Points on a hilly landscape, in no order, each with its height.
From any point a ball rolls to the lowest of the 2 points nearest to it. It stops when none of these is lower. Distance is the straight distance between rows; heights are no part of it.
Vogib (h 410): [ 13 -27  52  69  19 -15  -2 -48  53  -3   5  21 -25 -28  50  12 -25 -23
  -6   3  -6]
Did (h 324): [ 35  -1 -18 -86 -19  10  58 -19 -31 -34 -20 -38  24 -19 -55 -36  43  -3
   1 -63  14]
dazav (h 800): [-10 -23 -12  -8  -7  48 -47  71 -14 -28  35  82  34  43  47  22   3   5
  -8 -23  42]
puzas (h 656): [-51  -8 -30 -12  21 -10 -65  71 -25   5 -37  37  82  37  -7  78  -9 -32
 -13 -10   1]
Rol (h 570): [-15  20   4 -25 -35  -2  14  30 -26 -33  41   7  16 -33   2 -64  17  19
   6 -44  13]
lugeg (h 231): [ -5 -35  30  11 -20  23  23   1   3 -16  23 -37 -33 -41  -9  -9  39   5
  18  -2  -3]
kipa (h 788): [-15  -4 -19 -17   1  81 -49  47 -37 -10  39  21   9  37  48  37 -42  30
 -16 -19  16]
zilot (h 605): [-19  18 -12  -5 -32  61   5  81 -45 -39  20  42  11  -8  41  45   3  21
  -9 -56  42]
giba (h 552): [-13  14  -9 -17 -31  24  -3  68 -38 -33  42  39   8 -21  19 -33   6  27
  -3 -48  26]
livo (h 384): [-17 -30   9   0  11 -21 -72  40  15  28  16  48  26 -12  -8  37   6  15
  -8   4  -3]
Zam (h 369): [ 15 -41  52  58   7 -18 -14 -15  50  10  21  33 -22 -28  29  17  19  -2
   1  10  -2]
rovu (h 636): [ 32 -30 -18 -34  55  15  62 -17 -11  -4 -33 -52 -71  42 -30   1 -12 -13
  35  38   8]
bag (h 795): [ -7  -4  -5  -5  -3  55 -63  23 -34  10  44  28   0  22  45  43 -48  39
  -1   2  -2]
Sisu (h 492): [ -6 -70  46  11  16  -2 -28  29  37 -21  33  -9 -17 -17  12 -23   9 -10
  -8  15 -13]
pafol (h 631): [ 52 -19 -14 -28  37  49  67 -22  -4   3 -18 -65 -31  -1 -69  40  18 -19
  13   6  -1]
legu (h 529): [ 12  35 -21  -9 -48  18   5  39 -39 -50  63  39  19   5  48 -55 -13  27
  -1 -48  11]
pudi (h 539): [ 20 -22  31  78 -44  28  20 -26   2 -31  41  12   4 -15  38 -34  32  -2
   3   6 -10]
mul (h 441): [  4 -38  50  21  26 -17 -58 -37  31  17  28  -2 -12 -20  42  11 -58   9
   2   0 -20]
pof (h 459): [  5  12 -15  -5 -47 -13  68 -47 -19 -58 -13 -26  44  10  33 -69  40   0
   7  13  -2]
tovap (h 399): [  5 -17  39  30   6  19 -51 -42  13  29  45  21 -29 -22  44  21 -55  28
   0  -1 -21]
lil (h 316): [  3  44 -31 -22 -18 -25  58 -68  -3   6 -28 -35  26  21   1 -38  25  21
  15  30  16]
famud (h 250): [ 19   1 -41 -37   9   2  68 -79 -30 -11 -56 -41 -27  58   2 -25   1   3
  35  26   9]
pized (h 149): [-13  37  22  42  -5 -15   3 -75  37  41  12  27 -20 -29  33   8 -26  28
  16  -5   5]
Gar (h 634): [  5  10  -3   2  32 -46 -59  41   6  48 -26  10   6   5 -73  81  -9 -10
 -22 -15 -39]
lak (h 635): [ 18 -36 -32  -3 -17 -11  57 -38 -61 -59 -70 -19 -37  60  20 -41  16 -26
  23  24 -13]
nadif (h 222): [ -5   8   2  29 -34   9 -11  11  11 -12  43  27  15  -3  18 -48  20  23
   6  10  -3]
Lutuf (h 420): [  3 -33  16  59   6   8  37 -12   3 -32 -33 -36 -26  14  51 -38 -26 -51
   0  49 -21]
fatoz (h 740): [-15  10  11 -11  42 -35 -64  -7  18  59 -18 -24 -12 -31 -38  51 -50   9
 -22 -11 -28]
Panik (h 786): [-41  15 -24 -38  -2  47 -30 103 -29 -23   4  35  40  16  35  22 -33 -17
 -26 -54  43]
Nepen (h 781): [-35   3 -21 -29   3  71 -39  77 -30 -26  14  28  37  26  38  53 -35   2
 -23 -37  23]
ruma (h 445): [-12  39 -27 -43  -4   7 -23  43 -12  17  -5 -30  14 -10 -89 -17   4 -12
 -20 -34 -19]
tef (h 775): [-43  -6 -15 -15   4  33 -58  71 -38   4  -1  26  34  14  12  64 -42   1
 -14 -14  -4]
zes (h 603): [ 13  45 -32 -37   4   1  45 -38  17  33 -13 -27  18   8 -61 -12  29   6
   9  17  23]
suge (h 811): [-13 -29  25   8   0   1 -47  40  38 -26  39  25  30   8  20 -68   9 -14
 -11  -2  -7]
Nifop (h 415): [-50  38 -42 -24 -25  36 -47  46 -37   5  33  13  17  -3  11   1 -44  40
  -9 -15  -2]
guf (h 146): [ 18 -12  16  60 -28 -13  75 -61   4 -15 -20  -3  -2   4  36 -21  56 -18
  20  26   7]
runed (h 591): [  7  54 -45 -61 -10  -1  34  17  -4   1   0 -23  30  -3 -73 -55  36  -2
  -7 -36  22]
Mit (h 407): [  0 -15  25  41 -11  23  14 -50   5 -17  11 -39 -12 -17  51 -33 -29  -3
  14  20 -31]
Pok (h 346): [ 10  35 -37 -42 -34 -26  55 -50 -11  -6   3 -25  42  -4 -10 -42  45  38
  10  -7  10]
les (h 307): [ -4  -5  19  38  45 -51   8 -47  71 -11 -42   9 -28  16  63 -10 -51 -57
 -20  36   3]
Nani (h 367): [ -4  43 -38 -53 -52 -27  38 -22 -33 -27  20 -25  47 -11  -8 -48  27  42
   7 -27  14]
nulu (h 807): [ 20 -23   7  17  -9  51 -60  45 -15 -19  48  71  17  54  61  15  -7  12
 -18 -12  26]
mem (h 532): [-13 -38  17 -16  12 -11 -60  64  -3   9   8  -8  -9 -32 -43  49   1  -5
 -22 -15 -26]
boted (h 613): [ 42  17 -33 -11  33  -2  78 -62  28  32 -43  -1 -39  38 -31  19  17 -10
  27  28  32]
gifub (h 183): [-23  13  -8  -4 -19 -11 -27  34  15  12  35  35  22 -12  -6 -28  28  24
  -3   2   8]
das (h 590): [-34  11   2 -12 -27  35  -3  99 -43 -23   2  31  -4 -30   3  32  -2  -2
 -11 -59  18]
lizap (h 794): [-25 -10 -20 -22  -8  16 -40  92  -5 -24  33  77  38  18  29 -19   3   2
 -10 -31  40]
tegiv (h 453): [ -2 -11   9 -28  46   2  -2   4  34  29 -13 -79 -29 -14 -43   9 -20  -2
 -13  26 -15]
nukog (h 540): [-14 -22  13   8  14  -3 -61  76 -30   8 -15   3 -13 -15 -28  99 -16   8
 -20 -16 -36]
Dob (h 724): [-21  23  11 -12  14 -13 -34 -23  17  57   1 -31 -16 -30 -12  21 -49  26
  -3   4 -19]
sefaf (h 446): [  15   36  -24  -19   20   16  -14   29   15   30   -7  -44   14    5
 -116    9   -6  -23  -14  -17  -32]
Kati (h 364): [ 21   7   1 -19 -21  -5  47   9   0  -9   9   5  -3 -26 -52 -16  87   1
   4 -22  32]
nebod (h 659): [-32  -5 -19  -6  26 -24 -68  40 -25  37 -22  61  62  28   0  93 -29  -9
   5   6  -1]
raziz (h 499): [ 23  27 -19  24 -45  31 -22  30 -30 -40  76  56  24  36  61 -44  -2  31
 -20 -23  10]
zure (h 284): [ -3  32 -34 -43 -10  -9  62 -67 -20 -22 -29 -57  12  38   6 -52  14   8
  27  30   9]
Bisib (h 752): [-10 -18  20 -15  40 -48 -75  -9  15  50  -2   5  -1 -33  -7  64 -57  16
 -12  -2 -26]
Tavag (h 318): [ -6   9   5  22 -24  -2  55 -84 -10 -11 -18 -45  -4   0  32 -25   8  13
  30  15  -6]
Tadu (h 144): [-12  31 -24 -19  -1 -25 -19  15  46  34   3   9  27   6 -61 -26  35  -4
 -21  14  20]
rimud (h 790): [-31  23 -40 -32 -12  16 -14 103 -32 -14  20  64  41   9  37  -2 -10   4
 -16 -51  43]
kuz (h 228): [  4  -6   8  15 -56  30  24 -38 -52 -45  47 -28  11 -25  36 -40   8  44
  31 -23 -19]
varu (h 281): [  3  -4  -2  -4  -6   6  58 -69  -6  -4 -25 -46 -25  -6  -1  -4  25  11
  32   9   3]
nug (h 449): [  3  -2  61  50  20 -29 -22 -65  56   3  14  53 -13 -25  47  29 -39 -10
  -9 -10   6]
teb (h 336): [-12   9  -1 -12  34 -77 -68  -3  26  78 -15  45  33  -7 -36  48 -24  -9
 -14   2  -7]
katak (h 640): [  2  12  -9  -2  15 -19 -46  61   3  26 -21  12  15   6 -94  46  11 -13
 -25 -25 -39]
Mezen (h 303): [ 19 -13 -20 -75 -21   9  71 -46 -27 -51 -22 -47  11  21 -20 -41  49   5
  11 -36  18]
Zed (h 91): [-22  26  21  21  -5 -12  14 -73  19  45   6 -14 -27 -38  19  17 -25  27
  17   0   0]
Lesal (h 628): [ 22  -3   0 -20   8  19  44 -23  -5  23 -14 -58 -27 -27 -70  31  24   6
  15  -7  -7]
nur (h 396): [-26  38 -26  11 -26  58 -19  24 -21  11  20  53  30  29  55  73 -15  40
 -11  -4  35]
lafe (h 236): [ -6  -5  14  20  35 -16  21 -41  34  11 -18 -38 -39  10  34 -14 -21 -21
   3  41   1]
defez (h 337): [ 44  15 -13 -64 -17  25  59 -13 -28 -21 -23 -48  24 -19 -89  -8  44 -12
   8 -53   0]
geron (h 646): [ -7 -11 -10 -27  41  -3  23  -4  22  -8 -21 -62 -32  45  -3 -52 -11 -25
   7  51   5]
Febom (h 259): [  2 -18  17   4 -18   9  46 -39   3 -11   2 -40 -26 -25  -6  -7  47  14
  25  -7   8]
sugaz (h 544): [ -4 -33  29  11  19 -18 -57  40 -19  25  -9  16 -14 -33  -6 102 -35  20
 -12 -11 -31]
gerod (h 315): [-13 -12   0 -37 -29  11  40 -39 -31 -42   2 -69   0 -11   7 -48  18  27
  23 -12  -4]
Kuv (h 239): [ 13 -27  38  -2  79 -73 -22 -35  76  31 -17   2 -11 -13   9  33 -13 -21
 -16  10  16]
Gemur (h 276): [ -8   2  24  -6  58 -69 -41 -46  76  41 -13  18   3 -11   8  23 -33 -10
 -11   6  14]
Kosum (h 180): [  2   1   9  39 -20  -6  24 -29  35 -16  -6  -8  13   7  37 -57  19 -23
  -1  46  -8]
rovos (h 274): [ -9  -4   2 -18 -49  25  37 -51 -45 -44  16 -45  15 -24  20 -39  13  35
  27 -26 -17]
fiten (h 406): [ 18  10  -2 -27 -37 -19  71 -12 -15 -59   6  -6  31 -10  -4 -67  66   6
  13 -41  29]
dul (h 556): [ 14 -59  35   8  15  18 -74  16 -13  13  31  26 -12 -18  36  60 -44  26
  -3  -1 -22]
ditat (h 100): [  6 -50  41  46  28 -21  16   5  58 -18 -14 -12 -27   8  23 -17  29 -35
 -10  42   4]
niz (h 639): [ 20 -10 -29 -52  39  15  57  -4  -3 -16 -30 -54 -42  56 -30 -38  -3 -19
  19  42   5]
Tis (h 188): [ -1  -5  26  43  12 -40  -8 -33  79  17 -12  26  19  15  40 -34   1 -25
 -17  44   3]
Sozet (h 41): [ -2  43 -32 -42 -51  -4  39  43 -71 -29   9  21  10 -40  -4  -6  17  30
   6 -74  28]
vud (h 642): [ 31 -24 -27  18  -3 -16  50 -42 -65 -35 -74   1 -57  53  10 -35  -5 -37
  21  47 -16]
sagif (h 181): [ 22  32   1  20 -16  12   0  37 -12  22 -16  -7 -23 -21 -97  58  31   4
  -4 -36 -32]
Ked (h 242): [ -3  19   9  26 -26  -5  -2 -16  21 -11  30   3  34  -1  43 -66   7   6
   1  31 -20]
Sula (h 687): [-33  27  -9 -19 -18  14 -20  -5 -13  15  32 -34   6 -19   5 -36 -27  38
   9   7 -12]
liga (h 431): [ 26 -22  -7 -24  53 -32 -32  28  53  50 -13 -25   9  -7 -72  41   2 -25
 -31   4 -16]
Darem (h 598): [-31  13  -9  -4 -18  24 -23  91 -34 -11 -10  31  -2 -12 -26  54   8  -2
 -12 -40   8]
difon (h 440): [  0 -47  30  41  -3  23  29   4  12 -59  -3 -40 -17   4  46 -50   1 -43
   0  36 -24]
bak (h 438): [ 26  10 -10 -10  41  -6 -18  23  36  44 -10 -43  -3  -4 -91  33  -4 -15
 -28  -5 -29]
zimip (h 256): [  6 -10  32  40  -2 -30 -52 -29  56  25  16  57  32  10  45 -15 -12  -1
  -9  28  -8]
fikif (h 142): [ 13 -28   8 -12  11   2  44   6  26 -32  -1 -28 -22  11 -19 -39  53 -23
   1  27  22]
kan (h 408): [ 33 -38  33  37  -4  21 -86   1   2  -6  52  54  22  38  44 -36 -31  -9
 -17  18 -26]
loni (h 131): [ 13  19 -29 -21  24  -6  -3  28  56  35   2  -7  23  11 -96 -11  37 -18
 -21   9  10]
dus (h 602): [-19 -46  14 -26   4  18 -80  68 -17  -4  33  11  -3 -13   5  14 -40  17
 -12  -4 -14]
zeruv (h 648): [ 39 -29 -21  17  21 -22  56 -18 -33 -17 -61  -2 -74  64  -4 -37  -6 -37
  24  52 -11]
Dopu (h 662): [-13 -35  -8 -15  40 -39 -81  49 -36  26   0  58  63   6  -3  78 -26 -14
  16  21  11]
Dubu (h 623): [  5  14   6 -10 -15  15  16  -3 -10  16   5 -29 -22 -35 -61  20  32  12
   4  -4  -4]
Fofu (h 338): [ 12  -4   8  31  -4   8 -73  -7 -10  27  37  74  19  29  54  13 -32  22
  -1   6   6]
zegiz (h 350): [-11   5  16  51  44 -32  22 -43  33 -19 -52   6 -50  17  60 -14 -57 -67
 -25  36  -5]
gafel (h 300): [-11  11  12  21   5 -25 -64 -25  35  45  29  76  29  12  40   3 -26  24
  -4  12   7]
kudip (h 633): [ 32 -43 -10 -28  42  26  64 -17  -1  -7 -22 -63 -61   9 -42  23  11 -15
  22  20  11]
gido (h 392): [-15  -5  23  26 -21  22 -15   3 -17  22  36  18 -26 -36  10  42 -14  47
  11  -6  -9]
Ridi (h 175): [ 22   3   7 -11  47  -3  47 -49  37  49 -30 -41 -56 -10 -41  56 -21  -6
  -4   1  11]
deron (h 586): [-13  52 -33 -58 -18 -24  15  47 -15  -2  12   0  28 -13 -45 -62  21   0
 -11 -45  29]
fev (h 555): [ 18  13 -26  52 -42  -4  69 -72 -34 -33 -56 -13  27  15  68 -38  -4 -36
   2  41  -7]
rira (h 609): [ 32  29 -25 -25  23  14  57 -38  39  38 -26 -17 -14  24 -56   8  18  -7
  10  29  26]
Bifu (h 358): [  5 -31  14  14  10  -1 -68  17  -4  23  28  85  29  23  49  51 -15  14
   3  16  12]
sosi (h 196): [-11 -33  32 -16 -11  26  13  32 -17 -29  32 -33 -25 -52 -21 -22  29   9
  12 -34  -1]
siz (h 83): [-24  56 -36 -24 -53  13  30  42 -79 -20   8   8  13 -36  -9  24   7  41
   4 -48  11]
rutuf (h 478): [ -2 -31  42  17  16   9 -47 -19  29   2  39 -25  -4  -7  35 -29 -49   0
  -7  20 -37]
sol (h 571): [-21  -7   2  -7 -24  39 -26  51 -29 -20  42  30 -11 -18  19   0  -8  29
  -4 -25   1]
ril (h 418): [  2 -34   9 -23  43 -37 -51  31  51  31   5 -16  15 -13 -48  11   6 -13
 -24  13  -2]
fani (h 86): [  6  30 -14 -51 -51   1  39   6 -64 -24  10   0  13 -49 -30 -20  42  23
  10 -78  17]
Fiv (h 822): [-22 -25  13   5   8 -18 -39  29  50 -10  20  10  28  16   4 -60  22 -16
 -11  31  -4]
nase (h 213): [ 30 -33  17   2  78 -46   7 -18  81  28 -26  -7 -34  12  -8  36  -1 -27
 -17  25  23]
fumo (h 186): [ 24   3 -25   0   1  -6  70 -18  10 -40 -50 -11 -12  59  -2 -56  53 -33
  11  44  23]
rek (h 361): [-17  42 -22  30 -33   8 -10   4 -14  24  24  59  10  -8  33  26   8  57
  10   4  10]
Sini (h 444): [ 12 -14  32  43 -13  37 -20 -36  12  -6  42 -33  -7  -4  49 -40 -50   2
   0  16 -45]
Fofa (h 637): [ 15  19 -24  23  25 -46  54 -68  -8  -7 -63  17 -83  43  23  -9 -38 -51
  14  28  12]
likub (h 329): [  3 -11  26  18  14 -38 -28  -9  47  53  -2  36 -12 -37 -15  47   5  17
  -9   3  -2]
lem (h 143): [-12  40   4 -11  15 -20  24 -77  31  46 -19 -39 -30 -26  -8  13 -17   9
   3   7   9]
dema (h 383): [-14  42 -41  12 -35  43  -4  24 -39   8  42  46  16  14  53  33  -9  58
   0  -4  16]
Lesir (h 647): [-20  29 -16  -7   3  -8 -49  94 -22   7 -29   8   8  23 -76  49  -3 -21
 -16 -42 -28]
lomo (h 164): [-13 -22  25 -30 -13  19  -8  67  -9 -18  23 -20 -31 -50 -43 -19  25 -11
  -5 -42  -2]
rik (h 432): [ 17  11 -20 -28 -37 -23  77 -39  -8 -66 -16 -22  43  23  12 -61  63  -2
   1  -2  24]
lubug (h 331): [-15  37  -4  32 -42  -9  19 -26   0  33  14  40   1 -26   3  12  39  49
  13   6   8]
bilo (h 214): [ 16  21   6  51 -51 -16  58 -59  12 -22   0  17  20  -6  39 -33  54  10
  17  20  -3]
vev (h 326): [ -4  -5 -11 -53 -12  14  51 -27 -15 -30  -3 -57   2  -3 -26 -47  29  -1
  14  -7   6]
zug (h 140): [ 16 -58  39  40  44 -30   4  -1  59 -14 -23 -20 -23  13  48 -12 -14 -42
 -17  45 -20]
rati (h 580): [-12  25 -10 -39 -24  -4   4  33   2 -23  29  -5  22 -16 -23 -79  24   4
  -3 -30  22]
kefu (h 536): [ 10 -47  32  -7  32 -26 -99   4   2  26  35  47  31   4  37  19 -58   9
  15  20 -19]
Lov (h 437): [-45  49 -31 -32 -11   0 -36  71 -30  12  -3  -4  16 -10 -57  -8 -17  -3
 -25 -39 -14]
denov (h 430): [-42  40 -42 -44 -14   5 -44  61 -29  13  13  10  28  -6 -28 -16 -19  16
 -12 -19   6]
toveb (h 206): [-14  -7  23  13   8 -15  -1 -27  44  18   6 -22 -16 -15  11 -12   4   1
  -3  24  -4]
norez (h 197): [ 19   1   8  -4  53 -26  11 -18  74  39 -19 -13 -23   3 -27  19  18 -23
 -11  26  18]
Lir (h 436): [ 40  -7  15  48 -29  34 -65   4   1 -14  55  42  36  34  52 -50 -25  -9
 -26   5 -25]
sozor (h 344): [  8 -36  49  31  24 -36 -29 -16  45  32   9  33 -26 -42  15  49   8  14
  -7   2  -6]
Gobaf (h 122): [  2 -11   6 -23  15  10  17  23  28  -5   6 -40  -9 -14 -55 -35  37 -21
   0   6  14]
Gabez (h 207): [ -6   1   6   0  46 -16  38 -62  12  16 -38 -45 -61  19  17  -5 -37 -18
  17  26   9]
ramo (h 641): [  4  17  -9  47  11 -33  58 -75 -22 -15 -71   6 -55  31  45 -14 -38 -59
  11  35  -3]
tisal (h 588): [  7 -45  25  22 -33  18  55 -22 -18 -65  -7 -35 -10  -8  24 -46  48 -19
  25   0  -2]
divaz (h 275): [ 11  -9  13  48 -57  33  29 -65 -37 -28  39   1  13 -24  45 -26   1  43
  32 -12 -20]
riba (h 173): [ -3   1   4  -4  18 -19   8 -16  47  37   1 -12 -13 -13 -23  -5  22   6
  -8  15   5]
lizit (h 404): [-28  20 -19  11  -5  42 -17  44 -15  16  -6  58  44  20  38  97   4  23
 -14   2  29]
dod (h 187): [ 11  11 -16 -20  56 -13  49 -58  33  26 -42 -44 -68  12 -12  21 -37 -15
  16  24  19]
Nunop (h 136): [ -3 -23  12 -24  14   7 -10  44  21  -8   8 -43 -14 -30 -62 -10  27 -18
 -16  -6  -2]
fiboz (h 625): [ 18 -39 -25  -8 -21  -6  77 -49 -46 -65 -65 -31 -10  50  22 -39  44 -13
  22   6   2]
nin (h 801): [-13 -26  14  -2 -18  15 -47  71  13 -27  46  63  25   7  26 -43  12   2
  -7 -17  12]
pila (h 327): [  2   6  24  49 -35  30   5 -56 -20   8  46   5 -21 -29  44  -4 -20  36
  30 -10 -16]
sefam (h 166): [  2  34   6  -9  34 -17  21 -53  34  58 -21 -47 -37 -28 -42  46 -24   5
  -7  -5  -3]
ruka (h 363): [  0 -20  17  43 -23  15  52 -76 -17 -25 -10 -51 -21  -8  54 -24 -11  -5
  26  17 -18]
lipi (h 90): [  3   8  23  68  -3 -15  21 -37  45  -6 -21  16   3   6  56 -32  -7 -44
 -12  49 -11]
vovu (h 172): [ -2  20 -11  -8 -53  39   9  -3 -65 -45  60   3  -2 -26  28 -25  -9  55
  27 -40  -1]
bep (h 667): [-24  23  -8 -22   6   1  15 -17   9  -1  10 -52   6   2  -1 -63 -10  13
  10  25  -4]
gosas (h 385): [ 16  -7  12 -26 -35   2  58  -1 -17 -39   8 -10  11 -32 -18 -40  67   8
  17 -40  31]
Muk (h 608): [  7   0 -16  53 -20 -12  60 -74 -45 -29 -78  -2 -15  17  67 -24 -35 -52
   7  43  -8]
sas (h 267): [ 39   4 -57 -57  17  10  68 -50 -19 -17 -49 -16  -8  69 -21 -24  18   6
  28  22  17]
Pef (h 230): [ 12  -6 -21 -15  27  -7  53 -74 -28   8 -62 -33 -65  48   5 -14 -27 -16
  36  31   5]
Timad (h 764): [-18 -14  13 -21  33 -26 -92  14 -22  45  -2  32  25  -9   9  76 -70  16
  -1   1 -18]
Vop (h 167): [  2  39  -5   7 -23  11   7  53 -43  -3 -21  -6 -13 -29 -92  51  37  -9
  -6 -55 -21]
teru (h 484): [ 19 -44  53   3  59 -51 -68 -41  48   5  14  14  10 -19  43  15 -53 -15
  -4   3 -10]
nudi (h 654): [ 19 -44  -2  11  29  -6  49  -2 -17 -42 -42 -41 -66  52   7 -33  -2 -40
  22  39 -13]
sul (h 469): [ 20   8  -1  38 -43  32 -39  20 -22 -35  58  50  27  29  52 -64  -7   3
 -21 -11  -5]
sif (h 627): [  0  31  -3  20   9 -44 -38  21  11  62 -24  24   2 -11 -55  86   1   7
 -20 -10 -17]
zep (h 401): [ -9 -34  18 -12  27 -39 -69  24  37  32  16  18  22  -8 -19  10  -6   5
 -17  14 -11]
foru (h 311): [ -4   9  17   1  32 -56 -41 -25  59  69  -7  32   6 -17 -17  40  -5   4
 -11   4  12]
Peb (h 622): [ 29  16 -19  16  41 -24  66 -58  25  18 -57  21 -68  48  -3   8 -10 -29
  24  31  29]
povol (h 513): [ 26 -48  44  10  43 -55 -77 -19  30  30  14  55  22 -15  34  30 -34  -3
   5   6  -4]
Nuva (h 467): [-60  73 -55 -12 -24  15 -17  82 -35  -4 -31   8  45  20 -13  57 -19  -3
 -26 -36  -3]
ves (h 210): [ 34  18  -9  -3  57 -23  19 -20  72  63 -24  -3 -13   4 -61  42  14 -16
 -20  16  18]
runep (h 283): [  7  27   6  44 -45  -7  33 -48   1  -2  21  20  13 -27  26 -20  39  39
  20   8   5]
lus (h 462): [  3 -34  14 -14  66 -17  -2 -10  41  25 -13 -75 -48  -6  -7  16 -32  -7
  -3  27 -10]
borut (h 409): [-28   3 -23   0   8  42 -43  39 -18  20 -10  45  74  42  44 101 -19   0
  -9   3  32]
vuso (h 770): [-35 -12 -11 -23  22  19 -82  38 -32  23   6  12  37  18  13  74 -66  12
  -6   5 -14]
vibub (h 218): [ 10  -1 -17  27 -12 -20  66 -24  -8 -37 -52 -13 -13  40  27 -51  30 -45
  10  49   5]
Noge (h 587): [-22 -28  19 -10  -9  35 -51  40 -15 -14  48   3 -12 -19  15   0 -24  28
  -3  -4 -16]
zir (h 121): [  4  24  -5 -59 -30  10  22  29 -55 -18  -4 -22  -2 -46 -58 -17  26   4
  11 -70   4]
denar (h 708): [-39  22  -7 -11   0   4 -49  -1  -6  43  21 -16   3 -24  -3  14 -46  41
  -5   7 -18]
Viko (h 391): [  5 -13  10  61  21  -6  32 -26   8 -21 -55 -15 -36  15  67 -26 -54 -67
 -18  53 -19]
kitok (h 477): [-65  34 -26 -13  -9  38 -32  94 -30 -25 -36   2  59  34   3  72 -28 -31
 -18 -54  -8]
sile (h 84): [ 31 -25   6  27  21 -13  73 -33  14 -12 -39  -6 -61  32   0  -2  45 -34
  24  40  21]
puf (h 498): [ 19  12 -12  31 -49  -9  66 -51 -26 -57 -24 -12  50  18  55 -55  18 -21
  -3  30 -16]
poze (h 558): [-11 -26  19  -7  10   3 -96   4   3  27  38  15  20   2  27  -1 -58  25
   5  18 -16]
Gem (h 463): [ 33 -30  47  78 -10  23 -25 -21  34  -5  20  15  13  -3  57 -28 -21 -42
 -22  24 -31]
Beg (h 128): [-19  37 -24 -20 -55  28  13   7 -63 -15  31   4   6 -35   9  -1  -7  63
  14 -28  -2]
fosog (h 619): [ -8  55 -12   5  -4 -32 -13  -2  24  67 -15  21   4 -13 -63  40  22  15
 -12  -2  -5]
tetup (h 372): [-21 -23   6  11  -5   2 -57  55  -2   8  18  71  21   4  15  47   9  21
  -6   5  12]
zezo (h 607): [  2 -42   3   0 -32  11  66 -56 -34 -67 -31 -39  -4  18  33 -36  40  -6
  30  -3  -2]
saf (h 666): [ -8 -42  -5 -16  46 -58 -89  63 -17  20  -7  34  45  -3 -36  69 -12 -23
   0   9 -15]
Rafi (h 569): [ 10 -35  26  58 -41  25  54 -24 -11 -54  16 -15   2 -18  37 -42  45 -15
  12   0  -1]
kima (h 145): [  7  33  -2 -32 -27  11  13  59 -60 -17 -11 -17 -14 -39 -79   5  18 -10
   1 -71 -10]
Bes (h 549): [ 10 -57  36  11  24  -5 -66  34  -7  21  20  27 -11 -35  11  81 -25  23
  -4 -11 -14]
Tup (h 508): [ 20 -35  41  79 -34  24  -6  -7  22 -16  39  30  -1  -9  48 -30  13 -10
 -11  14 -20]
paba (h 366): [-11  -7  30  33 -19  21 -20 -31  -2  24  42  15 -24 -34  36  13 -36  36
   9  -5 -19]
togi (h 655): [-16  16 -12 -20   5  -3  26 -17  14 -18 -14 -50  -9  33  10 -70  -4 -20
   4  46  -3]
rus (h 456): [-45  75 -48 -22 -28   6   5  82 -56 -14 -21  11  28  -1 -17  25 -15  -5
 -14 -67   2]
pidin (h 400): [-34  53 -53 -23 -26  41 -17  44 -51   1  29  25  32   8  28  21 -27  49
  -7 -17  19]
Razu (h 160): [-20  43 -27  -6 -17 -22  -9  23  26  29  19  40  30  -9 -40 -18  47  17
 -12   7  27]
lika (h 380): [ 46 -46  51  47  11   5 -76 -15  14   8  49  53  11  16  53  -1 -36  -7
 -11  12 -24]
Pobe (h 465): [  2 -57  40  33  -5  16  -1  18  24 -47  35 -29 -21 -16  29 -48  12 -15
   1  10 -20]
Noke (h 606): [-19  18  -9   0 -25   8 -18  53 -19  13   2  28  -7 -26 -33  41  23  26
  -8 -17   4]
favu (h 101): [ 22 -29   3  54  -4 -17  80 -64  -4 -23 -55  -6 -45  25  26   3  37 -31
  32  20  10]
dugo (h 717): [-14  47 -22 -45 -27  15  15 -23 -52   9  -5 -58   4 -38 -62  -3  10  33
  10 -30 -19]
mimo (h 610): [ 10  60 -23  -3  -8  -9  22 -20  26  50  -7  -2  16 -13 -79  17  35  15
  -2   3   6]
malep (h 803): [ 10  -5  13  25 -17  62 -39   2 -43  -1  60  22 -20  17  44   8 -40  45
   0 -11 -13]
lan (h 255): [ -3   0  24  28  50 -48   3 -44  84  11 -30  16 -14  19  38 -12 -18 -38
 -17  35  17]
bom (h 423): [ 38 -35  50  60   9   2 -53 -38  41  -5  27  22  17   9  61 -19 -46 -32
 -27  15 -32]
Zigi (h 614): [-13  22   2  -8 -29  12  -3  33 -22  15   8  -8  -5 -41 -42  19  23  24
   2 -16  -5]
Nuzud (h 282): [ 40   0 -38 -73   9  28  78 -35 -10 -29 -33 -28   4  39 -40 -22  40 -10
  17  -4  24]
febu (h 705): [-32  52 -32 -37 -20   5 -19   2 -35  24  13 -43  15 -27 -37 -15  -9  45
   6 -14 -13]
fes (h 61): [ 15 -25  12  29  33 -29  39  -6  47  -4 -32  -4 -49  38   6 -15  32 -38
  -1  44  12]
nifef (h 159): [ 28  -7 -17 -17  20  10  55  10  26 -27 -15 -17 -13  39 -30 -41  57 -36
  11  28  35]
fim (h 596): [ 13  59 -34 -58 -14   2  42 -19  -2   9 -11 -33  35   1 -78 -30  41   6
  -2  -4  16]
kubez (h 447): [ 42  -6 -13 -22  62  19  19   6  41  34 -20 -68 -21   2 -74  30  -8 -19
 -10  20  -9]
rafuf (h 515): [ -3 -60  43  -5  13  -6 -40  48  18   2  30 -10 -16 -41 -13  13  15  10
  -7  -2  -9]
muduz (h 448): [-32  65 -41 -41 -19  -1   3  87 -56  -5 -19   5  16 -16 -41  -9 -13  -9
 -10 -76   8]
leb (h 651): [-45  10 -28 -17   6 -16 -53  95 -22   3 -31  34  46  35 -47  58   2 -34
 -26 -38 -11]
zodub (h 352): [ 37   8  -1 -23   2  21  49  25  12  -7  -3  -7   0 -23 -92   6  71 -21
   0 -33  16]

Where does a ball stop that starts at each point below?
rek => fes
geron => das
nug => norez
Tavag => Gobaf
difon => lipi
tegiv => lipi
fiboz => lika
vuso => Sula
Pok => Zed

Call two points neighbours if one is among the 2 nearest of the other. Go from one point of each pair to the other, from neighbour to neighbour, staying as low as possible. Name the highest point that can't be avoided.
Sozet, norez => vev
norez, Zed => lafe
loni, lipi => Ked
